Points on a hilly landscape, in no order, each with its height.
A ball rolls from a point to the lowest of its 2 nearest points, and stops where none of them is lower. Distance is the straight distance between rows; heights are no part of it.
q733 height 43.4: 0 -24 33 24 87 5 12 46 -40 62 -31 -33 33 -53 20 14 18 36 3 3 14 -10 53 7
 14 -45 24 -5 67 37 -18 15 8 -8 1 -32 2 -34 2 18 9 56 41 25 47 2 -13 18
q552 height 68.2: -13 0 3 -5 -16 16 -19 -38 13 -3 37 -18 -10 25 0 -58 13 33 5 -23 47 -8 8
 9 32 61 -3 -7 63 9 -25 30 -39 13 -61 -13 28 -5 49 38 0 21 73 6 -35 12
 15 18
q36 height 24.2: -11 -32 2 -61 -1 5 -30 -17 0 34 -17 -23 -25 18 37 13 13 -36 27 -20 -8
 -24 49 -38 30 -2 9 34 -39 -21 -6 21 -39 -20 0 -13 -57 -16 -56 26 -10 -8
 0 -47 29 6 -15 33
q470 height 25.1: 8 -38 13 -35 33 36 -19 22 15 50 -20 -37 12 -2 22 7 12 -1 2 -28 45 -32 43
 -10 11 10 8 11 -9 13 2 61 11 -73 18 -9 -73 1 -15 -20 16 55 85 -17 25
 -23 -24 17
q96 height 42.3: -4 38 -6 1 -65 -13 -18 -11 -16 -38 2 -22 -58 6 -29 33 7 1 -12 6 -34 -9
 -18 9 7 48 -24 29 10 -22 -13 -28 14 -37 29 2 33 -9 -19 -33 21 -35 -11
 31 -31 3 15 -2
q69 height 69.2: -19 -6 19 -12 -15 30 -24 -31 21 -36 9 0 -5 19 12 -46 5 19 28 -3 31 -18
 -30 7 20 66 11 4 9 -1 9 30 -38 19 -30 55 3 -23 32 -6 1 -30 31 -38 -41
 10 2 40
q535 height 32.2: 20 39 7 -29 28 21 1 21 -14 -2 -6 2 20 6 18 14 -24 -3 3 5 -14 23 -23 -8
 24 43 -18 -15 31 -6 -3 -24 -31 -16 -43 -14 21 -26 -38 9 5 -7 -7 9 -7 5
 -21 63
q907 height 29.0: -14 2 -25 16 -7 3 -38 -7 8 -25 -21 10 -53 18 -4 2 35 -4 -54 -20 -6 16
 -44 -15 59 22 -39 22 40 -16 25 -11 -23 -24 -1 53 -40 -65 -30 -50 6 -64
 8 5 -36 43 10 44
q876 height 28.8: 1 1 16 2 36 8 6 6 -40 2 -16 18 70 -16 25 39 -17 -17 8 30 9 38 -4 -20 45
 37 -20 -17 56 42 -33 -47 -32 22 -53 -23 15 -63 -46 3 35 10 -23 12 42
 -28 -18 15
q895 height 12.4: -10 -18 -37 1 15 4 -28 8 24 -31 10 -55 26 -1 -8 14 -36 18 -34 -23 13 -15
 17 46 -64 -73 14 11 -41 -35 0 -8 -8 -55 12 -14 44 78 28 13 -35 -5 24 -3
 -57 65 28 -4
q954 height 44.7: -29 -14 3 26 0 42 -28 -63 18 -28 23 -8 -110 11 -1 21 -40 9 -35 -11 4 -14
 -52 -48 -1 -6 -19 61 -31 -35 6 -8 27 12 6 -23 -10 22 -1 -7 -23 -12 8 -8
 -37 18 -6 16
q223 height 45.3: 10 -23 0 35 71 22 31 12 -7 27 -11 -5 82 -1 10 27 29 7 29 6 6 -13 -13 7
 20 -32 -14 -16 33 25 16 -41 15 -21 -28 -3 50 -45 -25 24 40 -5 -27 36 3
 22 35 -20
q877 height 30.9: -23 -12 31 -23 -22 23 25 -22 -14 16 -22 -10 -7 -6 -4 20 -20 17 40 18 -26
 -33 10 -38 39 -10 51 67 -40 -22 -67 40 2 -66 52 -25 20 -7 -45 -7 -2 -22
 -13 -4 -17 13 6 34
q885 height 47.2: 36 15 -6 -18 71 -6 22 65 34 -3 7 15 18 -33 -13 -10 8 26 -33 23 -23 4 -35
 9 -26 -25 -7 -27 -9 -20 47 6 22 6 -31 12 54 17 -16 29 -34 9 -23 29 10 5
 10 16
q278 height 42.2: -2 26 -34 2 -1 27 -3 -37 8 -34 59 -2 -99 -6 -23 -6 -6 8 -30 6 -4 1 -42 8
 -29 4 -20 20 -38 -32 -15 39 58 -11 25 -13 3 46 43 -17 -23 30 6 -1 -49
 16 -9 -11
q24 height 57.1: 33 -79 6 -8 -7 -28 -16 -4 -7 53 6 53 -71 -2 21 -34 -30 -12 25 -2 -43 -17
 -28 -41 18 -16 -7 8 -16 -19 54 -12 -13 32 -37 -6 -48 -6 -46 47 12 28 -3
 -34 20 -62 25 -14
q112 height 66.5: 2 35 -30 12 8 41 35 -15 -15 -9 40 -16 22 18 -3 -50 41 41 -21 -17 20 -13
 4 27 -4 -23 18 -23 19 -14 -24 5 11 -61 12 -5 70 21 5 15 19 -5 17 20 -38
 76 23 12
q352 height 40.0: 0 11 -2 24 2 -22 -34 25 18 -30 -26 14 80 23 -20 58 1 -37 -28 13 23 33 9
 38 1 53 -23 -9 8 12 -13 -45 -26 -44 23 48 -26 -22 -10 -54 20 -30 -8 14
 9 -35 28 -21
q21 height 22.0: -11 -39 18 26 79 2 3 25 7 -7 -9 6 97 -5 11 75 3 -26 -19 35 64 37 -38 3
 12 32 -36 -12 50 56 30 -13 -23 4 -38 27 -9 1 16 -5 24 25 27 11 40 -41
 -7 8
q998 height 35.3: 8 10 8 -29 2 31 -4 -16 -11 -3 21 -26 50 62 13 14 -13 -37 -4 -17 51 -12 0
 -3 23 71 -29 -5 17 -4 19 -13 -48 -25 -46 -13 -14 12 -13 3 22 -6 21 -13
 -11 0 -8 52
q279 height 42.0: 7 -20 9 -13 87 27 2 30 -21 78 -21 -23 19 -31 60 33 53 14 -27 -11 14 -24
 30 -12 53 -35 2 -9 60 5 1 27 21 -31 2 2 -14 -47 -37 -10 20 29 21 16 26
 48 -10 21
q987 height 30.4: 1 -6 -9 15 -7 -13 0 21 25 -41 2 43 19 8 -22 37 28 -15 -37 9 -13 12 -32
 52 -48 -38 -18 32 -17 -23 59 27 42 -32 22 34 -33 47 6 -12 1 -34 -18 3
 -17 19 30 -23
q220 height 20.7: 25 -19 13 -50 -19 4 6 30 -8 56 -29 -26 32 0 31 7 18 -25 33 -16 -17 -10
 62 -38 25 4 10 -24 -8 -11 -18 -7 -35 -51 20 -35 -25 -6 -47 -5 -5 -6 -12
 -14 53 -8 -40 5
q380 height 28.9: 7 27 -19 -38 50 -10 27 72 -13 -27 -19 -10 55 -12 7 61 -8 -12 3 14 -9 15
 3 27 -69 -13 13 -28 -29 7 -6 4 2 -55 -15 -4 33 23 -14 -2 -37 32 -13 -4
 31 0 -19 43
q441 height 65.1: 40 43 -65 -14 -10 24 32 -20 6 -4 28 -25 -68 -1 -28 -54 42 38 -42 -3 -14
 -9 -27 -3 -22 0 7 -12 -2 -34 -21 14 45 -69 34 7 46 26 -16 11 33 17 10
 57 -66 62 35 1
q834 height 25.4: -6 -26 -27 -11 4 -15 -24 -7 2 6 -15 33 -26 20 12 17 54 -16 -30 -25 -6 7
 -8 -13 36 12 -25 17 -4 -24 42 18 26 -30 13 46 -96 -12 -25 -10 25 -35 -9
 -16 8 19 10 18
q525 height 15.1: -22 14 -2 15 -31 57 38 -45 -8 9 48 -25 -5 9 -23 -40 -40 31 20 -8 25 25
 35 -30 35 -7 5 -4 -3 13 -43 -45 15 56 17 -60 0 27 22 -5 20 4 2 -2 20
 -12 -36 -59
q706 height 39.4: -12 33 1 9 -46 -15 -31 7 0 -30 -9 -7 -15 -12 -14 17 -13 2 -6 0 -10 14 7
 11 -30 12 34 -15 -25 -10 -40 -11 13 -21 40 14 4 9 20 -37 -9 -37 -18 16
 -22 19 -1 -13
q157 height 22.3: -12 30 34 62 6 -18 10 33 15 -39 -22 72 7 -6 -22 38 -36 -37 -17 48 4 5
 -35 35 -24 12 -1 19 9 37 7 8 26 -13 5 17 -6 -3 16 -26 -15 29 8 11 -14
 -45 23 -27
q542 height 21.1: -2 -19 -16 -2 -24 16 -13 -22 28 4 22 44 -31 12 15 -6 20 -21 -32 0 28 21
 -6 -3 24 14 -34 22 -13 9 48 22 29 35 5 10 -83 10 24 -12 29 3 15 -16 19
 -30 -6 -25
q946 height 37.6: -1 -8 -9 -53 -3 -34 19 16 -20 38 -18 -2 -54 -29 28 -27 -9 43 23 -15 -20
 -19 31 -35 -24 -56 41 -21 -48 -30 -17 53 8 31 45 -11 10 15 24 14 -44 22
 -1 3 19 15 -31 5
q917 height 52.0: 27 0 27 28 -9 -3 7 -6 5 44 21 -41 16 -8 -16 -18 -50 4 58 -12 -20 -18 45
 -30 8 -10 12 -8 -3 -23 -19 -55 -30 5 -10 -36 6 13 -38 29 -5 2 22 -10 14
 -18 -15 -35
q497 height 25.3: 15 -2 -15 -42 25 25 10 36 6 4 12 -22 52 -1 7 10 -4 10 19 3 -27 3 33 -33
 -53 -13 28 -55 -27 -9 -9 2 31 -51 11 -35 8 29 -19 22 -20 26 30 -61 43 1
 -28 23
q333 height 54.8: 16 32 5 6 -79 -47 -17 -6 -46 11 17 -26 -76 17 1 15 -59 2 -4 -44 -22 -13
 18 7 -10 7 -10 32 32 -11 -12 -2 -32 -15 -46 -43 14 -9 -7 9 -20 54 7 48
 -41 -22 3 -21
q330 height 48.8: 15 -30 -3 7 23 -26 -8 4 -6 -1 1 -41 -21 -2 -7 -1 -23 -8 38 -17 -29 -21
 18 -23 -64 -65 2 3 -48 -28 34 -5 -21 13 -8 -24 53 28 -27 32 -25 16 -6
 -5 -6 4 8 21
q600 height 55.1: 26 19 14 42 -13 23 -9 -62 6 23 41 5 -74 -2 -7 -48 -11 45 -7 7 11 1 -12
 -23 41 2 5 3 19 -15 -41 -29 7 10 20 3 -8 -8 -4 -2 34 0 24 31 -47 12 3
 -49
q70 height 17.0: -31 11 -37 25 19 31 -5 -55 5 20 66 -52 18 36 3 -9 16 10 -17 -57 72 -6 43
 8 13 -46 -25 -16 14 -11 2 -21 12 34 2 -12 5 20 22 58 34 -18 30 -5 -1 77
 1 23
q438 height 70.4: 11 -5 14 -38 -6 20 -26 23 49 -64 -14 45 -5 13 -19 -63 26 17 -22 22 -11 3
 -55 17 22 91 14 -49 -8 13 1 34 -25 14 -32 53 -34 -5 42 -7 -29 -20 40
 -47 -19 -13 26 13
q930 height 34.4: -37 1 6 16 -43 30 15 0 32 -55 26 27 -43 -19 -56 -23 19 1 0 41 23 9 -23
 32 -12 24 30 -13 -46 6 -24 38 61 41 34 23 -13 17 72 -58 -28 16 4 -37
 -19 -50 5 -52
q690 height 20.4: -37 38 -7 33 -26 36 70 -34 -20 -38 27 -12 32 -14 -53 -22 -3 26 36 -4 18
 39 50 7 -22 1 36 -18 -19 48 -51 -1 50 68 31 -63 20 18 52 -23 -4 19 12
 -10 55 -3 -37 -52
q347 height 25.2: -43 -3 16 14 1 52 20 -25 2 -53 -8 -2 57 2 -17 -31 -5 9 48 2 51 -5 27 18
 -20 -14 44 -1 -29 49 -28 2 24 33 42 -12 25 24 48 -16 -14 -11 16 -28 10
 8 -18 -6
q928 height 38.5: -21 -1 -4 -21 13 -11 31 -9 -35 20 -22 8 19 -2 27 0 70 -7 5 -18 14 32 22
 8 36 -18 -19 -15 37 25 14 13 22 24 -4 11 -15 -24 1 6 26 -24 -22 20 20
 39 -11 34
q729 height 43.2: -3 -39 -6 18 35 -22 6 7 -10 24 -16 8 37 -30 5 -17 33 21 29 9 -26 5 13
 -22 -19 -41 37 -25 18 15 16 -31 0 20 4 13 61 -32 -29 16 17 -36 -36 15
 27 18 28 7
q300 height 35.7: 32 25 -37 -19 -15 -22 13 1 -44 -25 5 20 34 6 12 27 15 -61 41 40 -50 8
 -19 6 -44 19 -41 -39 -11 25 23 -40 27 45 -28 -3 19 -17 -22 -1 14 9 -56
 -20 49 -54 -16 -7
q918 height 11.6: 17 -16 16 -10 23 -17 -19 17 0 4 -25 26 38 2 38 23 3 -62 49 18 -24 -17
 -34 -18 -24 17 -21 -27 -22 14 39 -9 -42 44 -62 -15 10 -17 -26 13 -27 29
 -18 -67 22 -48 -33 59
q420 height 18.2: 18 -12 -1 -22 -50 -47 -31 17 -4 0 -5 -2 2 26 13 6 -22 -58 25 16 -38 7
 -23 10 -7 42 -38 -16 -26 24 34 -32 -76 48 -37 -15 -22 -10 -18 -8 -30 20
 -31 -72 5 -84 -6 12
q932 height 39.9: -1 9 -17 -17 -3 -42 13 19 -11 21 -24 -12 -42 -43 1 -46 27 64 -26 -18 -2
 27 14 11 -26 -37 38 -26 -16 -5 -28 55 23 9 53 8 20 4 66 -1 -19 -13 -18
 46 -1 55 12 -11
q715 height 32.6: -11 -8 17 -17 1 -6 -15 2 15 -4 -15 16 -54 -30 13 -47 -43 12 -4 4 21 -5
 -6 -6 -1 -3 26 13 -8 18 -53 77 5 -16 13 -12 -21 19 69 -11 -58 44 54 8
 -26 -11 -13 -5
q664 height 67.4: -20 23 -2 -3 8 28 21 1 -27 -8 19 -10 39 11 -8 -48 34 39 -8 -23 27 2 13
 26 16 13 8 5 64 22 -12 7 -27 -1 -27 -23 46 -8 43 39 17 -1 23 30 -19 63
 -7 46
q577 height 6.7: -14 -1 -28 -2 3 -23 -26 11 -8 -24 -9 -65 34 -15 16 30 -19 18 -3 -42 11
 13 51 45 -56 -59 18 -29 -39 -14 5 -25 -11 13 30 -10 15 37 32 2 -33 -29
 -17 -29 -13 45 -16 14
q758 height 36.5: -6 22 12 16 11 -9 9 6 -41 34 -17 -6 -25 -26 14 21 20 3 0 -13 -2 1 15 -8
 47 -31 19 25 43 4 -11 -3 23 -12 18 -6 11 -40 -13 -16 19 -19 -33 56 -11
 33 12 15
q287 height 16.3: 32 2 -13 -27 -19 -32 -18 7 -13 26 -10 -30 36 4 -1 -16 21 1 -10 -28 -21
 31 65 18 8 -5 -11 -39 -3 -12 -24 -28 -22 -29 55 -9 -33 14 8 -3 6 -53
 -19 2 45 23 -15 -20
q7 height 9.8: -25 26 -9 8 -33 27 17 -85 7 39 31 -74 -14 37 -3 5 -45 -17 -5 -22 40 16
 66 20 46 -9 -25 24 -1 1 -17 -35 -23 35 6 -59 -28 21 -4 -8 26 15 -2 27
 24 -37 -40 -57
q509 height 56.7: 13 -30 -6 40 9 25 -8 -87 20 39 70 -23 -42 -8 -19 -59 -33 56 -24 -15 27
 23 10 -53 60 -22 1 -24 18 -32 -25 -54 0 50 5 -10 -13 17 -11 45 27 -31
 27 17 0 19 3 -55
q491 height 41.9: 3 -25 7 -19 14 -2 16 -23 -11 -7 -12 30 35 20 54 23 49 -60 55 -8 17 -49
 -22 -14 -8 -16 -32 20 21 5 43 8 3 1 -21 22 10 -19 -31 24 12 -7 -43 -15
 -27 -5 5 23
q691 height 42.1: -1 30 -3 25 -7 14 -32 -10 -9 -39 4 2 24 21 -7 50 2 -34 -21 4 -16 9 3 -2
 20 35 -28 25 2 -20 -19 -64 0 -34 37 25 -3 -18 -56 -47 51 -53 -49 32 8 4
 17 -17
q631 height 36.7: -13 35 8 12 -3 -22 6 37 -35 3 -46 17 15 -38 8 15 -41 27 16 16 -20 13 32
 2 -8 -24 50 -16 -17 15 -72 -13 6 -31 58 -1 46 -5 -8 -5 -13 9 -26 42 21
 6 -8 -18
q841 height 29.3: -38 10 5 35 -23 30 37 -28 -15 -54 25 40 34 15 -22 -4 12 -32 22 18 27 -5
 -14 8 -25 5 20 5 -6 54 16 19 48 43 -7 10 28 11 49 -29 17 1 17 -9 18 -50
 -16 -28
q741 height 30.1: -28 -4 42 12 -6 -4 -26 7 22 -2 -39 19 -40 8 11 -6 -35 -10 -12 10 25 -10
 -8 -12 30 4 -2 42 -9 25 4 41 -24 -10 19 -7 -60 -22 43 -45 -31 24 44 -21
 -29 -5 -18 24
q318 height 59.1: 27 -26 -25 -26 -25 -23 -44 -39 -5 66 22 -2 -89 -2 22 -45 -16 -7 1 -20 -6
 -33 -19 -40 24 0 7 17 -5 -35 30 -5 -26 6 -36 21 -30 -17 -82 62 13 17 18
 6 -14 3 39 19
q233 height 20.8: 10 19 -30 32 -13 14 18 -41 -8 -19 60 -35 48 53 -13 33 6 -15 -18 -31 59
 -20 12 34 -39 -24 -54 -3 2 -17 39 -24 -6 27 -9 -1 20 47 34 23 44 -32 18
 5 -22 27 2 -2
q603 height 57.8: -17 -43 0 9 -19 27 2 -78 35 12 38 -8 -29 5 7 -38 -8 42 -4 -10 19 16 6
 -36 73 16 -2 -7 -19 1 15 -39 -12 103 -5 14 -10 13 25 33 19 -33 16 -25
 42 -9 -39 -24
q456 height 18.1: 0 32 30 74 27 -8 0 10 -3 -17 -18 33 67 0 -18 45 -28 -37 -2 40 36 20 -38
 36 -10 13 -24 13 51 62 -5 -32 -16 12 -30 32 15 -40 27 -10 12 21 13 42
 13 -47 12 -12
q2 height 20.6: 26 -36 21 -30 33 44 -12 13 25 36 -18 2 19 -11 12 -24 13 26 15 -20 -6 -39
 36 -28 -17 -15 48 -32 -45 -16 -5 24 22 -34 7 -2 -38 41 -8 18 -15 37 57
 -43 22 11 -1 16
q66 height 53.1: 29 28 12 42 -6 -16 -2 8 -36 24 13 38 -78 -2 4 -14 -9 26 -55 18 -15 20
 -17 -14 56 -11 -19 0 59 8 -28 -11 43 -30 27 2 -58 -15 5 -11 32 23 30 55
 -23 -15 11 -37
q277 height 27.4: -19 12 -28 23 -6 -28 12 3 29 -50 18 18 8 32 -10 21 20 -14 -50 -9 45 3
 -16 80 -21 -15 -36 20 18 -24 39 56 18 -2 8 20 -46 20 43 -20 22 -19 34
 -3 -25 28 22 6
q413 height 46.9: -11 18 -15 -7 -32 -34 -20 -41 -24 -20 21 -36 -77 -4 -2 29 -38 5 -9 -12
 -18 -6 -42 -13 -16 -7 -18 32 -1 -24 16 -7 2 36 -36 -19 -15 -5 2 -7 -32
 -8 -10 -12 -5 -3 -22 23
q710 height 47.3: 2 -28 35 19 31 16 38 6 -17 15 -14 38 43 -7 37 21 18 -20 30 20 3 -20 -46
 -10 40 6 -26 34 83 25 17 -8 11 -34 -24 8 27 -62 -28 -1 45 10 -22 46 -25
 -17 36 -30
q640 height 55.4: -11 -70 -3 7 -13 15 -1 -53 -17 54 27 18 -38 -11 25 -35 -38 -2 33 20 -20
 -10 -1 -37 49 -41 7 18 -29 3 34 -42 -24 76 -5 -31 -27 3 -21 22 36 33
 -21 -54 40 -70 -12 -53
q209 height 11.7: 8 3 -14 -8 -7 -45 9 50 5 17 -20 -46 18 -28 -12 48 -2 39 -36 -13 -7 43 58
 40 -39 -40 -5 -28 -27 -16 -33 17 2 -25 45 -13 -7 38 34 -14 -28 -14 -24
 16 36 31 -24 -6
q722 height 51.1: 26 5 26 30 -23 -36 14 26 -15 15 -11 63 -50 -18 -33 9 -24 7 -12 18 -45 19
 -52 -13 16 4 -27 19 29 -5 22 -22 42 9 -2 13 -37 -19 -18 -28 20 -1 -21
 39 3 -45 27 -49
q659 height 40.8: -22 -33 -1 -7 46 25 43 -25 -11 0 -2 10 65 -3 22 -26 59 12 32 -2 8 -15 5
 -18 6 -20 39 -16 7 25 28 4 2 22 -16 23 28 -9 -1 22 20 -44 -13 -39 19 41
 5 39
q893 height 34.0: -9 16 18 9 -9 14 41 15 -33 38 -23 -15 -4 -15 6 9 -9 32 14 2 -1 -11 33
 -34 24 -32 39 16 16 -3 -70 18 17 -62 52 -45 24 7 -20 0 7 10 -13 59 3 41
 1 8
q786 height 45.2: 4 -5 -26 2 62 -28 61 41 -11 7 -17 15 46 -29 -12 0 19 16 31 11 -41 -10 1
 -7 -48 -59 9 -30 -9 5 45 -17 38 -5 3 -9 77 -7 -22 20 -34 17 -33 12 33
 21 -1 8
q247 height 72.6: 0 -6 37 -5 -26 -8 -61 22 20 -35 -30 7 -56 -32 -26 -46 -23 27 16 1 -39 -1
 -51 1 -19 50 64 -12 -62 -25 -76 19 -19 4 37 51 30 -28 -4 -17 -38 -15
 -12 -46 -65 3 35 -20
q44 height 39.3: 9 29 -18 4 31 -9 55 -7 -18 -43 -1 25 66 50 15 49 34 -48 26 21 9 7 -26 7
 -28 13 -40 -6 30 21 33 -12 15 13 -30 -2 30 -22 7 8 26 8 -41 11 23 -18 8
 6
q980 height 33.9: 6 6 13 11 1 -21 -50 53 16 27 -57 -1 -23 -15 -4 -17 -4 28 -36 -17 -42 0
 -1 4 20 -7 45 15 21 -23 -12 0 -32 -86 30 47 -7 -32 -23 -30 -22 -25 25
 12 -35 36 27 4
q451 height 49.1: 10 -8 11 15 -9 -33 4 0 -14 24 7 58 -11 6 23 18 -11 0 -13 20 -12 -14 -64
 -8 6 1 -50 41 48 12 61 -3 19 15 -37 27 5 -41 -9 -4 4 10 -7 39 -29 -35
 14 -13
q693 height 38.6: 11 5 -6 8 -50 37 25 -6 4 -21 61 10 -55 16 -44 -45 7 14 -4 -3 -9 -23 -22
 5 -46 12 12 -5 -23 -19 -1 12 59 13 17 9 36 44 35 -25 -8 22 21 -2 -39
 -24 17 -53
q396 height 20.9: 7 15 -14 -10 -43 15 -6 -1 11 -10 6 -12 35 55 10 -18 30 -28 -12 -29 34 4
 61 16 21 18 -14 11 -11 0 -10 -7 1 -30 46 -3 -42 27 2 -26 39 -39 -12 -23
 8 5 7 -24
q618 height 53.3: -4 2 33 1 -35 5 -11 -23 -18 46 12 -45 -34 15 7 1 -61 -11 15 -22 -7 -12
 51 -32 22 -13 8 36 17 -40 -33 -15 -36 -42 -5 -39 -20 18 -37 21 0 27 21
 35 -10 -8 -10 -14
q257 height 27.6: -39 -22 9 -45 -24 14 9 -29 -3 8 -42 -13 -60 -12 25 -18 -8 -14 47 2 -30
 -15 2 -70 19 -9 47 71 -47 -18 -27 41 -4 -6 46 -14 -33 -8 -41 0 -22 -21
 -37 -41 4 6 -20 37
q26 height 44.1: -18 -34 43 5 45 18 -27 0 6 -27 -27 8 67 21 27 65 -14 -51 25 23 27 -31
 -26 -1 5 23 -9 20 -6 14 9 -9 -12 -25 -6 30 5 -39 -30 -13 1 -17 -19 -27
 5 -10 10 14
q312 height 61.2: 25 1 -10 -25 -7 21 -22 -32 -1 16 38 11 -17 22 6 -54 5 -15 30 -17 -13 -44
 -15 -37 -13 37 -2 17 7 -34 43 -14 -22 -16 -48 10 35 1 -63 54 9 11 15 -7
 -41 10 18 30
q11 height 26.1: -2 35 15 -15 11 -26 23 56 27 -35 -19 40 -7 -16 -23 51 -36 -19 -30 59 -10
 6 -27 35 -42 5 18 41 -38 5 -15 38 34 -49 27 5 -1 43 34 -13 -68 39 4 7 2
 -35 -6 -20
q616 height 25.5: -7 -42 12 11 47 5 24 -36 -10 -28 -9 13 115 14 42 42 39 -26 11 32 43 17
 -31 -18 32 59 -50 -4 44 72 -10 -35 -31 47 -54 -5 7 -49 -2 10 35 29 -3 0
 40 -41 -22 0
q164 height 27.7: 3 -12 13 -12 -53 -26 -28 1 7 17 -7 -30 -3 -24 -15 -11 -29 -7 2 4 33 26 6
 26 -3 32 -14 -23 -14 40 10 14 -43 87 -25 -9 -32 17 64 -6 -17 7 3 -40 22
 -50 -16 -22
q376 height 23.6: 24 0 6 -16 -40 -47 -29 10 44 -12 9 -27 21 0 -15 2 1 -44 -8 4 -1 12 11 42
 -43 52 -41 -31 -26 17 56 -17 -83 78 -48 -21 -18 33 21 25 -2 6 -20 -76
 30 -61 -26 -3
q737 height 31.9: 7 44 -40 -48 -17 -12 24 56 27 -48 -13 29 18 -14 -18 24 16 7 -25 14 -48
 27 -4 48 -69 0 -1 -40 -50 -2 -1 21 25 -22 2 21 33 42 -1 0 -31 -8 -52
 -28 18 4 5 4
q459 height 48.9: 19 16 1 9 23 -66 4 46 9 18 11 1 -23 -63 -37 -10 -26 47 -16 22 -42 20 -4
 26 -29 -12 9 -51 1 -28 8 -5 6 23 -43 -10 35 20 13 42 -55 21 -25 53 -16
 -11 27 -20
q139 height 31.5: -28 24 0 5 15 -27 -49 39 -2 0 -45 11 -45 12 -12 23 22 -1 -65 -25 -35 32
 -22 13 31 -12 -24 43 38 -26 10 12 -12 -82 1 35 -14 -60 -24 -41 -5 -13
 -4 39 -36 47 19 39
q494 height 25.6: -1 -34 -9 38 1 -6 24 -13 21 -6 0 57 44 15 8 -1 37 -24 9 24 35 5 -1 -25
 11 -1 -24 -4 -5 37 31 -6 37 62 19 21 -27 -2 40 -21 21 -19 -3 -17 53 -28
 -1 -34
q448 height 63.2: 35 9 -51 -34 -15 27 -6 -25 -4 -22 24 -9 -63 3 -11 -40 4 6 -18 -4 -20 -5
 -34 -41 -39 19 9 0 0 -44 16 -5 23 -20 -10 1 40 15 -57 18 10 5 -6 27 -48
 41 14 34
q93 height 31.0: -25 -10 16 14 -13 -6 -24 18 41 -21 2 13 -35 -33 -54 -40 1 33 -7 10 2 29
 -19 21 17 35 8 -11 -3 17 -24 33 -1 77 -4 3 -37 6 82 -15 -26 -4 15 -23 4
 -33 7 -53
q689 height 35.2: -8 1 -9 -52 -22 6 -21 -13 -11 20 -15 -4 -88 -19 18 -30 -68 33 22 -16 -24
 -3 -7 -30 1 -8 24 15 -34 -26 -32 43 -4 17 4 -35 -15 7 29 -6 -56 55 3 -9
 -20 -16 -21 -14
q180 height 33.8: 8 23 -30 -51 -16 -12 14 43 63 -43 -17 38 -25 -22 -42 -5 42 10 -50 10 -28
 -9 -42 59 -50 7 -5 0 -38 -45 18 46 41 -5 -2 32 0 43 23 13 -16 -21 -34
 -8 -21 10 34 -15
q904 height 47.1: 4 4 -29 -22 43 -56 35 18 -18 11 -23 -24 10 0 1 20 15 -15 34 -5 -51 -47
 37 11 -78 -71 -8 -6 -34 -18 48 37 -10 -14 -9 -28 62 19 -25 26 -51 35
 -34 25 6 18 -21 49
q925 height 30.8: 17 35 -22 -29 -37 -1 50 28 -39 -45 -10 36 29 -14 -8 6 -7 -25 32 26 -49
 18 -13 -10 -36 27 18 -31 -34 22 -48 -23 42 -26 25 6 26 -14 -31 -4 8 12
 -49 -10 51 -37 -34 14
q698 height 13.8: -19 -8 0 32 0 28 13 -57 16 42 41 -64 14 23 1 6 2 -9 10 -52 75 4 71 0 53
 -55 2 -11 8 5 -5 -15 -10 36 24 -38 -35 33 15 26 20 -30 17 3 29 24 -24
 -34
q428 height 71.4: 21 15 11 -43 -33 -7 -31 42 32 -23 -28 30 -50 -20 -39 -51 4 45 -4 17 -51
 1 -31 36 -10 64 34 -23 -3 4 -28 49 -36 -1 -14 48 -20 -25 21 -24 -35 -2
 -10 -34 -34 2 42 -12
q894 height 48.7: -12 -11 12 12 7 -59 -23 29 17 18 0 12 -41 -30 -3 25 -36 16 -16 11 -26 7
 -32 12 -15 -11 -18 -7 5 -4 34 -3 -13 64 -43 2 -21 5 22 -7 -47 -15 -22 9
 -4 7 -4 2
q873 height 25.8: 14 16 -4 -29 -28 39 40 8 -25 -24 4 19 47 24 5 -28 20 -7 -1 22 1 -1 11 -6
 7 47 -5 6 -9 27 -17 0 26 -27 9 -8 2 8 -5 -25 12 -1 -8 -4 14 -11 -8 6
q285 height 27.8: -4 -51 48 -4 40 20 -39 23 18 29 -49 12 -8 -15 33 28 -2 -15 -32 -5 24 -17
 2 -21 35 -25 12 29 -3 11 -5 48 19 -28 21 19 -88 -32 4 -32 -19 15 59 -6
 7 -4 -24 29
q833 height 40.3: -1 -4 0 -37 73 34 -20 17 3 31 -33 -1 11 -19 33 -29 58 16 -36 -31 9 21 1
 17 44 -24 35 -31 33 -3 3 35 -5 -22 -15 21 -12 -42 -16 -3 15 -14 -4 21 6
 67 -6 65
q856 height 24.4: -26 11 -17 68 -33 13 15 -41 37 -55 78 -12 -3 55 -12 16 9 -9 -35 9 70 6 4
 31 0 3 -54 29 19 -17 39 10 4 18 -4 18 -14 30 58 -17 30 -7 54 1 -40 -1
 16 -20
q187 height 36.6: -26 43 26 22 -27 -17 -39 32 -14 -25 -49 6 9 -4 -20 -14 18 8 2 0 -11 -13
 23 28 20 13 45 3 8 -4 -49 -13 -40 -46 21 41 40 -49 -12 -43 3 -42 -26 30
 -23 23 31 1
q633 height 53.6: 26 -35 1 30 -7 -5 16 -38 -25 60 21 -16 1 0 9 -7 -19 -18 55 8 -33 -40 18
 -39 27 -36 -2 12 0 9 8 -59 -12 52 -12 -53 28 8 -61 51 40 -5 -16 -19 25
 -43 6 -32
q306 height 50.4: 27 1 19 36 -2 -39 -2 31 -1 18 -7 -22 49 7 -19 13 -25 -21 57 9 -34 -23 18
 -4 -62 -19 24 -14 -11 5 4 -39 -25 26 -20 -4 61 23 -19 35 -9 10 -22 -10
 -8 -23 -1 -3
q898 height 37.8: 1 2 6 18 -1 -16 -38 4 25 -21 -12 -35 71 36 -10 42 -23 -51 -18 0 7 34 -6
 20 -19 45 -40 -20 10 2 28 -45 -62 -2 -33 24 -13 5 4 -14 29 -28 12 -8 3
 -12 -3 23

Where does a ball stop that starts at each point below?
q428 => q917
q600 => q893
q691 => q456
q306 => q893
q96 => q542
q894 => q918
q459 => q893
q180 => q7

Call two points neighbours if one is among the 2 nearest of the other. Go from one point of each pair to the other, from neighbour to neighbour, staying as low as possible. Name the highest point that can't be avoided.
q542 / q2 => q180
q577 / q542 => q706
q7 / q542 => q841
